Points, in no order, along strands that fork and pass close to each other.
(in the rows, 128 means zero)
Two points are linked if the straight distance between their rows is under 107.
fafo: [174 138 192 158 116 160  99 120 167 156 132 108 109 185 124 129 150 146
  97  86 185 103 115]
gok: [140 155 110 143 141 124 118 113 152 111 116 106 103 147 150 113  88 110
 116 164 136 167 110]
duv: [ 97 106 156 134  90 137 149 152 114 170 134 155 142  89 111 139  65  65
 114 136  73 106 124]
zed: [131 156  90 143 133  97 138 124 138  97 140 120 106 110 154  78 106 116
 141 180 182 180 118]
Taf: [118 178 123 120 113 125 164 148 150 100 148 164 162 152 131 114 118 128
 187 169 178 197 153]
Zom: [129 132 114 127 102  70 166 144 156  66 104 155 129 119 130  91 142 123
 141 176 190 136 141]
befot: [118  98 116 122 146 125 101 137 117 149 161 157 183 161 124 176 159 176
 113 104 101 193  96]
guzi: [ 96 115 121  65 116 130 153 154 113 124 164 149 204 179 151 162 151 193
 146 109 144 215 195]
lofo: [ 88 142 128  54 136 155 135 120 128 129 166 174 170 126 141 168 157 176
 126 104 102 198 138]
sune: [137 146 140 148 127 183 134  77 125 147 179  98 107  84 116 149 135 145
 157 155 154  98  98]
Lesa: [116 117 116  43 152 133 101 113  88 126 150 169 211 125 165 180 142 203
 134  86 101 195 137]
Bigu: [106 150 122 132 142 139 156 118 152 141 130 120 129 108 114  94 149 115
 136 157 100 125 128]
mekev: [ 86  90  98 130 154 121  99 153 135 180 148 162 173 142 129 155 134 132
  66 101  91 173  70]
Nula: [162 105 107 100 118 109 154 148  92 132 102 131 102  22 140 152  78  54
 157 104 109  53 176]
fipeg: [153 110  74 132 115 142  97 120 134 119  91  90  96  97 143 110 104  94
 126 117 122  59 161]
git: [158 129 186  91 162 114 116 101  88 105 156 110 164 156 142 177 142 205
 105  99 115 192 154]
kuvo: [151 117  92  99 107 112 175 140 123 154 119 157 163 201 118 140 146 143
  94 124 122 167  90]
numi: [146 163  87 132 113  52 181 146 131  83 113 124 130 184 120 127  77  88
 170 151 184 146 150]
Reg: [102 153 143 115 143 121 171  99 121 102 143 162 210 185 132 135 142 144
 136 147 150 205 146]
vugo: [113 114 125 114 129  90 106 146 117 150 110 113  89  78 125 113  95  85
 163 142 105  47 159]
gav: [176 115 150 113 141 155 172 151 104 139 150 100 196 198 107 169 122 195
 125 126 141 173 121]
Nibo: [165 123 107 150 115 125  76 129 153 119  75  91 113 147 134 129  99 115
 113 133 109  91 130]
Zipem: [ 77 126 143  86 111 156 156 126 134  99 163 143 167 146 141 153 159 184
 129 129 144 193 173]
Govi: [160 119 150 126 137 101 133 118 142 125  94 113  93 161 129  91 125 121
  48 133 132 130 115]
nomi: [133 122  63  83 149  88  93 130  89 119 131 159 117   7 160  99 136  99
 144 124 138  72 178]
rop: [138 102 141 133 127 106 131 134 105 114  84 121  80 118 116 114 151 110
 113 105  97  51 117]
letab: [151 113 100 110 104  77 137 156 144  90 106 145 103  76 128  86 146 146
 147 182 158  98 151]
vusun: [ 96 121  48 117 116 107  90 138 132 109 107 125  94  84 182  70 102 109
 156 145 175  86 142]
Panu: [126 158 136 145 128 138 114 119 150  91 144 145 147 140 112 181 138 148
 145 154  97 175 110]
Nimuv: [ 71 153 100 138 118 126 118 149 128 126  88 154 116  92 145 103 107  76
 184 110  84  83 132]
mudud: [178  95 136  91 156 109  97 135  88 147  88 127  92  42 126 135  80  67
 146 107 100  63 191]
Lidu: [ 75 120 144 116 151 174 134 129 117 149 146 157 169 126 143 179 119 119
 113 102  81 140  87]
zegem: [143 150 138 111 137 125 197 144 123  93 169 144 190 177 111 142 109 136
 152 164 156 195 144]
tifiz: [147  98 108 123 128 104 126 116 122 154 113 131 191 191 110 165 147 139
  77 101 130 140  58]
Pubu: [ 62 118 123 132 116 108 123 182 146 138 107 142 113 129 127 111 146 104
 105 120  84 127 122]
Merik: [135 105 166 142 109 142 131 127 110 102 164 144 147 172 117 153 115 182
 145 167 156 196 149]
mibon: [149 132 146 156 122 143 134  84 140 124 120  91 122 172 105 127 150 134
 114 145 130 120 107]
soful: [133 108 136 149 122 136 129 157 107 187 136 149 147 117  96 158  95  79
  69  67  57 121  95]
Mavu: [149 160 116 135 140 146 183 125 153 103 141 124 124 123 110 118 177 157
 142 157 128 163 121]
zuz: [106 131 169 151 149 172 134  76 113 158 163 124 165 145 111 149 152 135
 129  97  79 139 133]
dibut: [145 118 144 133 144 164  98 138 133 212 162 137 161 131 107 193 117 105
  69  63  77 121  88]
voref: [118 155 101 144  97 115 113 141 143 117  74 181 128 118 131  87 147 107
 183 130  94 120 129]
kav: [160 109 201 117 138 154  98 113 132 135 159  91 138 146 111 157 145 201
 116 143 130 149 153]
levaf: [ 66 174 111 136 120 161 114 134 163 135 145 138 133 146 137 127 130 116
 177 133 122 179 142]
Zapar: [182 122  91 116 134 111 105 112  85 137 126 115  87  43 148  78 124 127
 110 121 156  65 121]
vumuz: [ 56 109 145 117 121 153 162 136 116 146 161 175 133 102 123 170 114  77
  83  92  86 129  97]
Ziluk: [140 110 126 100 134 108 116 101 125 133  89 123  70 128 150  77 108  96
  94 137 120 100 144]
Zod: [140  99 135 128 131 133 109 129 139 161 104 120 115 183 132 115 129 113
  42  81 107 131  90]
Vovog: [171 128 122 133 105 137 176 105 138 108 115 102 147 157 118 106 131 144
 115 165 169 121 118]
Loro: [102 102  60 107 114 126 101 118 113 111 104 126  76  71 175  98 110  89
 142 108 138  61 181]
Vukul: [137 144  78 175 114  73 105 142 110  89 120 109 130  95 137  82 130 136
 187 169 182 117 129]
buso: [114 116 145 114 118 126 111 168 127 161 101 129 102  99 126 128  75  80
 114 138  73  83 126]
doke: [ 88 121 112 104 131 106 131 174 143 113  84 145  88  88 142  84 139  93
 110 113  91  96 155]
rosiz: [ 92 116 130 168 123 142 140 142  91 144 109 116 108 112 130 119 115  70
 169  92  88  68 132]
vubo: [110 108 153 154 117 138 152 126 113 132 129 127  74 120  84 121 169 132
 127 123  98  90 104]
Zavi: [138 130 163 146 137 142 137  89 126 104 182 102 106 148 121 141 122 167
 137 164 172 172 128]
fitap: [147 123 194 170 149 189  95 145 120 173 128 114 173 125 101 141 126 130
  98  78  89 104 103]
vede: [153 151 145 116 151 157 171 115 133  72 154  94 155 139 128 147 165 195
 131 131 123 170 143]
Kofef: [142 100  62  79 162  67  89 128  90 101 116 152 112  58 163  90 167 134
 137 150 169 101 200]
zimi: [139 130 159  96 154 111 164 128  96  74 167 106 163 170 111 184 146 192
 134 114 131 201 156]
zari: [125 139  68  78 126  84 128 116 141  91  82 160  92  86 146  98 163 108
 161 128 133  91 171]
rinal: [145 102 139  81 156 127  93  98  87 154 157 139 187 150 122 188 149 214
 105  76 113 197 123]
kaso: [ 71 128 135  89 121 155 130 167 142 129 146 195 158 149 136 156 144 158
 120 129 127 189  92]
keber: [ 93 178 119 137 105 104 122 131 164 102 121 170 130 155 131 127 129 111
 177 159 135 172 123]
tas: [148 131 160 135 115 119  92 141 110 194  91 112  93 152 116 151  83  69
 113  64  93  59 114]
Fudo: [ 87 101 148 166 119 156 102 142 130 146 158 130 113 148 129 125 105 131
  94 119  86 163 120]
kove: [201 140 166 151 146 156 150 130 130 143 132  95 170 221 107 156 128 148
 126 121 160 160 119]
Dade: [166 139 147 158 126 164 117  88 116 146 170 110  66  75 119 121 136 133
 128 118 180  74  90]
keb: [126 144  88 175 119 132 128  84 133 135 190 115 105  81 125 113 152 135
 155 149 159 126 117]
pofu: [144 116 145 154 147 136 107 163 129 173 106 106 166 139  94 135 144 126
  84 111  66 126  84]
Zisa: [ 93 106 119 151 106 173 120 141 144 101 108 115 121 129 154 112 111 148
 146 166 148 114 104]
tani: [125 146  98 121 101  83 155 150 145  78  98 139 159 206 134 147  77 107
 129 149 162 166 120]
digef: [151 122 122  88 138  81 148 127 106 105  56 145  98 180 140 102 145 120
 119 138 120 106 114]
sufez: [152 133 167 158 135 190 126  52 125 142 157 112 126 149 118 132 156 142
 117 106 130 138 139]
Bameg: [131 138  92  90 135  68 149 123 118  90  59 141 108 145 154  85 162 117
 164 143 154 104 144]
luru: [ 57 155 111 134 122 149 118 153 138 154 131 191 184 141 139 138 152 102
 135  81  89 181 104]
lada: [145 159 147 105 157 168 126  83 125 100 142  90 135 130 133 187 160 191
 155 105 105 154 159]
sud: [143  99 155 169 113 124 129 164 127 113 153  88 133 191 108 143  96 168
 127 148 171 170 140]
Suru: [147 130 154 176 150 166  99 101 159 126 149  89  86 108 134 105 106 120
  90 133 158 135 126]
Kepuf: [162 146 129 153 135 145  98 142 155 144 100 110 129 174 130 136  85 123
 105 135 105 149  97]
Funan: [123 132 124 119 109  88 161 109 106 109  86 140 139 207 142 105 146 120
 137 149 142 126  92]
zali: [162 122  93 134 120  89 104 158 139  71  64  95 115 139 145 108 106 125
 138 151 125 116 142]
neka: [ 88 167 101 115  88  96 105 152 154 113  86 185 114  83 118  79 154  84
 194 130 144 107 152]
zigi: [122 125 150 165 128 136 176 147 109 178 137  97 106  73 100 118 100  66
 154 109 101  67 134]
por: [107 104 138 130 121 125  89 119 118 177  99 111 130 165 135 149 112  82
  83  76  91  84 106]
kub: [ 79 139 158 117 142 135 163  81 133 115 147 170 151 161 139 124 170 143
 141 157 139 171 118]
Menod: [124 115 121 175 117 111  99 117 129  84 109 101 121 115 149 102 115 137
 147 172 171  87 108]
Lur: [165 137 133 141 145 129 108 100 154 140 126  75  89  93 130  96 115 116
  78 151 172  79 123]
gaf: [112 156 116 133 106 114 128 122 144 105 132 137 159 200 132 171 110 131
 150 149 130 198 105]
lefop: [128 146 166 106 156 186 134  89 142 150 184 112 120  88 125 152 144 165
 155 152 110 133 131]
Bupa: [150 102  86 119 118  97 126 144 127 119 117 138  76  36 137  68 133 133
 112 150 135  81 137]
vup: [169 138 159 153 114 143  92 148 139 179 122  98  66 112 111 133 105  98
 127  80 113  59 124]
mevut: [173 161 195 154 119 151 105 129 162 180 127 109  83 139 118 133 132 121
 124  94 164  51 107]
lal: [174 127 112 148 114 130 194 134 126 100 160 111 155 151  94 129 102 149
 150 176 176 161 150]
mil: [ 83 144  96 132 132 177 121 142 140 138 152 154 162 147 120 154 159 137
 152  94  75 180 139]
fof: [108 142 122 152 148 121 144 114 134  75 172 120 104 104 136 129 128 153
 134 170 177 178 111]
poze: [169 111  97 102 158 109  89 111 100 133  97 115  49  94 162  75 113 120
 117 125 155  87 150]
kopo: [144 119  78  47 140  66 106 131 121 104  90 163  93  92 137  96 182 131
 173 148 167 120 212]
Momi: [192 152 174 159 138 135 101 123 151 171 126 101 157 210 110 160 150 148
 101  89 145 136 100]
Beli: [109 127 132 165 122 148 111 166 129 147 126 128 147 117 109 153 127 100
 118  94  46 109 100]
met: [185 119  49 134 117  74 124 157 118  66  95 108 117 114 149 104  93 127
 141 146 179 128 151]
sepef: [190 127 145 160  97 125 126 111 149 133 115  90  81 168 107 120 146 151
 102 112 168  94 117]
Nupag: [134 102 120 108 145 102 147 142 101 123  86 119  82  76 126  96 136  76
 114  83  82  67 173]
Dol: [171 126 151 119 150 113 105 134 115 162 100  94  85  54 127 112  84  86
 126 128 120  30 152]
vav: [ 48 124 156 128 108 150 141 154 142 153 145 169 141  79 116 119 111  85
 146 146  98 119 125]
Kipo: [102 113 167 182 136 173 102 110 137 148 156 107 100 116 125 123  87 102
 107 106 114 114 133]
Lesef: [ 86  98 116 142 100 112 116 168 141 119 120 130 101 166 126 117 114 137
 105 150 115 166 111]
nodas: [190 133 192 155 138 139 115 110 150 138 170  86 118 154 113 131 128 179
 127 160 183 151 144]
pude: [ 96 158 143 134 114  95 169 138 165  50 119 164 166 136 106 109 152 123
 129 152 183 162 137]
bavi: [ 47 143 144 130 112 142 137 143 158 134 167 169  88  82 127 122 126 117
 157 153 154 125 120]
zin: [107  90 187 119 146 156 122  81  98 165 158 134 173 156 116 157 166 168
  88  65  95 133 123]
dumif: [ 94 141 147 112 127 104 151 114 129 148 117 173 141 187 128 125 160 124
 137 156 116 156  81]
vafef: [100 166 163 104 175 172 125  92 119 131 166 101 138  98 138 162 156 163
 166  99  77 144 171]
dedor: [171 138  86 141 116 110 141  99 169 118 121  79 127 100 131  96 117 136
 108 168 177 111 127]
mibo: [106 163  88 129 136 123 145 100 150 134 116 120 119  79 139  94 139  89
 149 152 133  70 130]
bigor: [137  91 178 126 129 156 118 111 114 162 141 116 155 169 101 158 168 181
  92 130 123 131 109]
geno: [ 89 159 102 135 119 116 116 133 154 117 154 140  80  80 147  90 112 112
 154 172 143 142 115]
tolu: [110 134 113  91 101 129 170 158 118 124 109 145 100  50 135 156  81  56
 148 114 106  63 132]
kur: [152 133  41 141 121  33 115 157  93  89 119 120 135  95 159  67 114 133
 161 166 208 121 157]
pav: [ 97  87 115 132 150 149 101 129 103 183 165 153 179 110 120 193 117 123
  92  68  86 138  76]
dedo: [154 100 122 116 103 139 173 135 118 112 147 148 182 201 107 183 124 165
  98 122 144 183 106]
finom: [135 128 170 166 137 169 171 132 118 168 133 103 121  96  91 121 148 120
 130 121 100  61 114]
Nup: [112 103 153 145 132 206 114 123 125 127 132 110 149 151 143 117 115 167
 131 157 133 139 122]

Follow the links from the first point to the second, and from the first to the third. Name the last point that the two ways share.
Kipo; mil; tas: Vovog
fof; rosiz; tifiz: mibon
Kofef; dedo; Kepuf: mibon
vup; buso; Loro: zed
tani; tas; tifiz: fafo
mibo; guzi; vumuz: rinal
kur; Nupag; tani: Vovog
nomi; sepef; gaf: zegem
finom; Vukul; vugo: zed
Zipem; keb; mibo: vede

A fork is a point with three links. Follow the links from the first point to the second and name the forks in between, in order.
mibon; Nibo: Zavi, zed
Vovog; Dol: mibon, Zavi, zed
Nup; vup: Nibo, zed, Zavi, mibon, fafo
tifiz; zed: fafo, mibon, Zavi
met; Funan: Nibo, zed, Zavi, mibon, Vovog, zegem
nodas; tifiz: mibon, fafo
soful; lada: pav, rinal, vede

A fork is a point with three links, a tip a point with one. Leave the first point through the second and follow the links. Name the first fork or tip that comes.
neka; voref: Vovog
nomi; Kofef: zegem
Fudo; Lesef: neka
mevut; vup: pude
Zom; letab: fafo
Nula; mudud: zed
geno; bavi: tolu
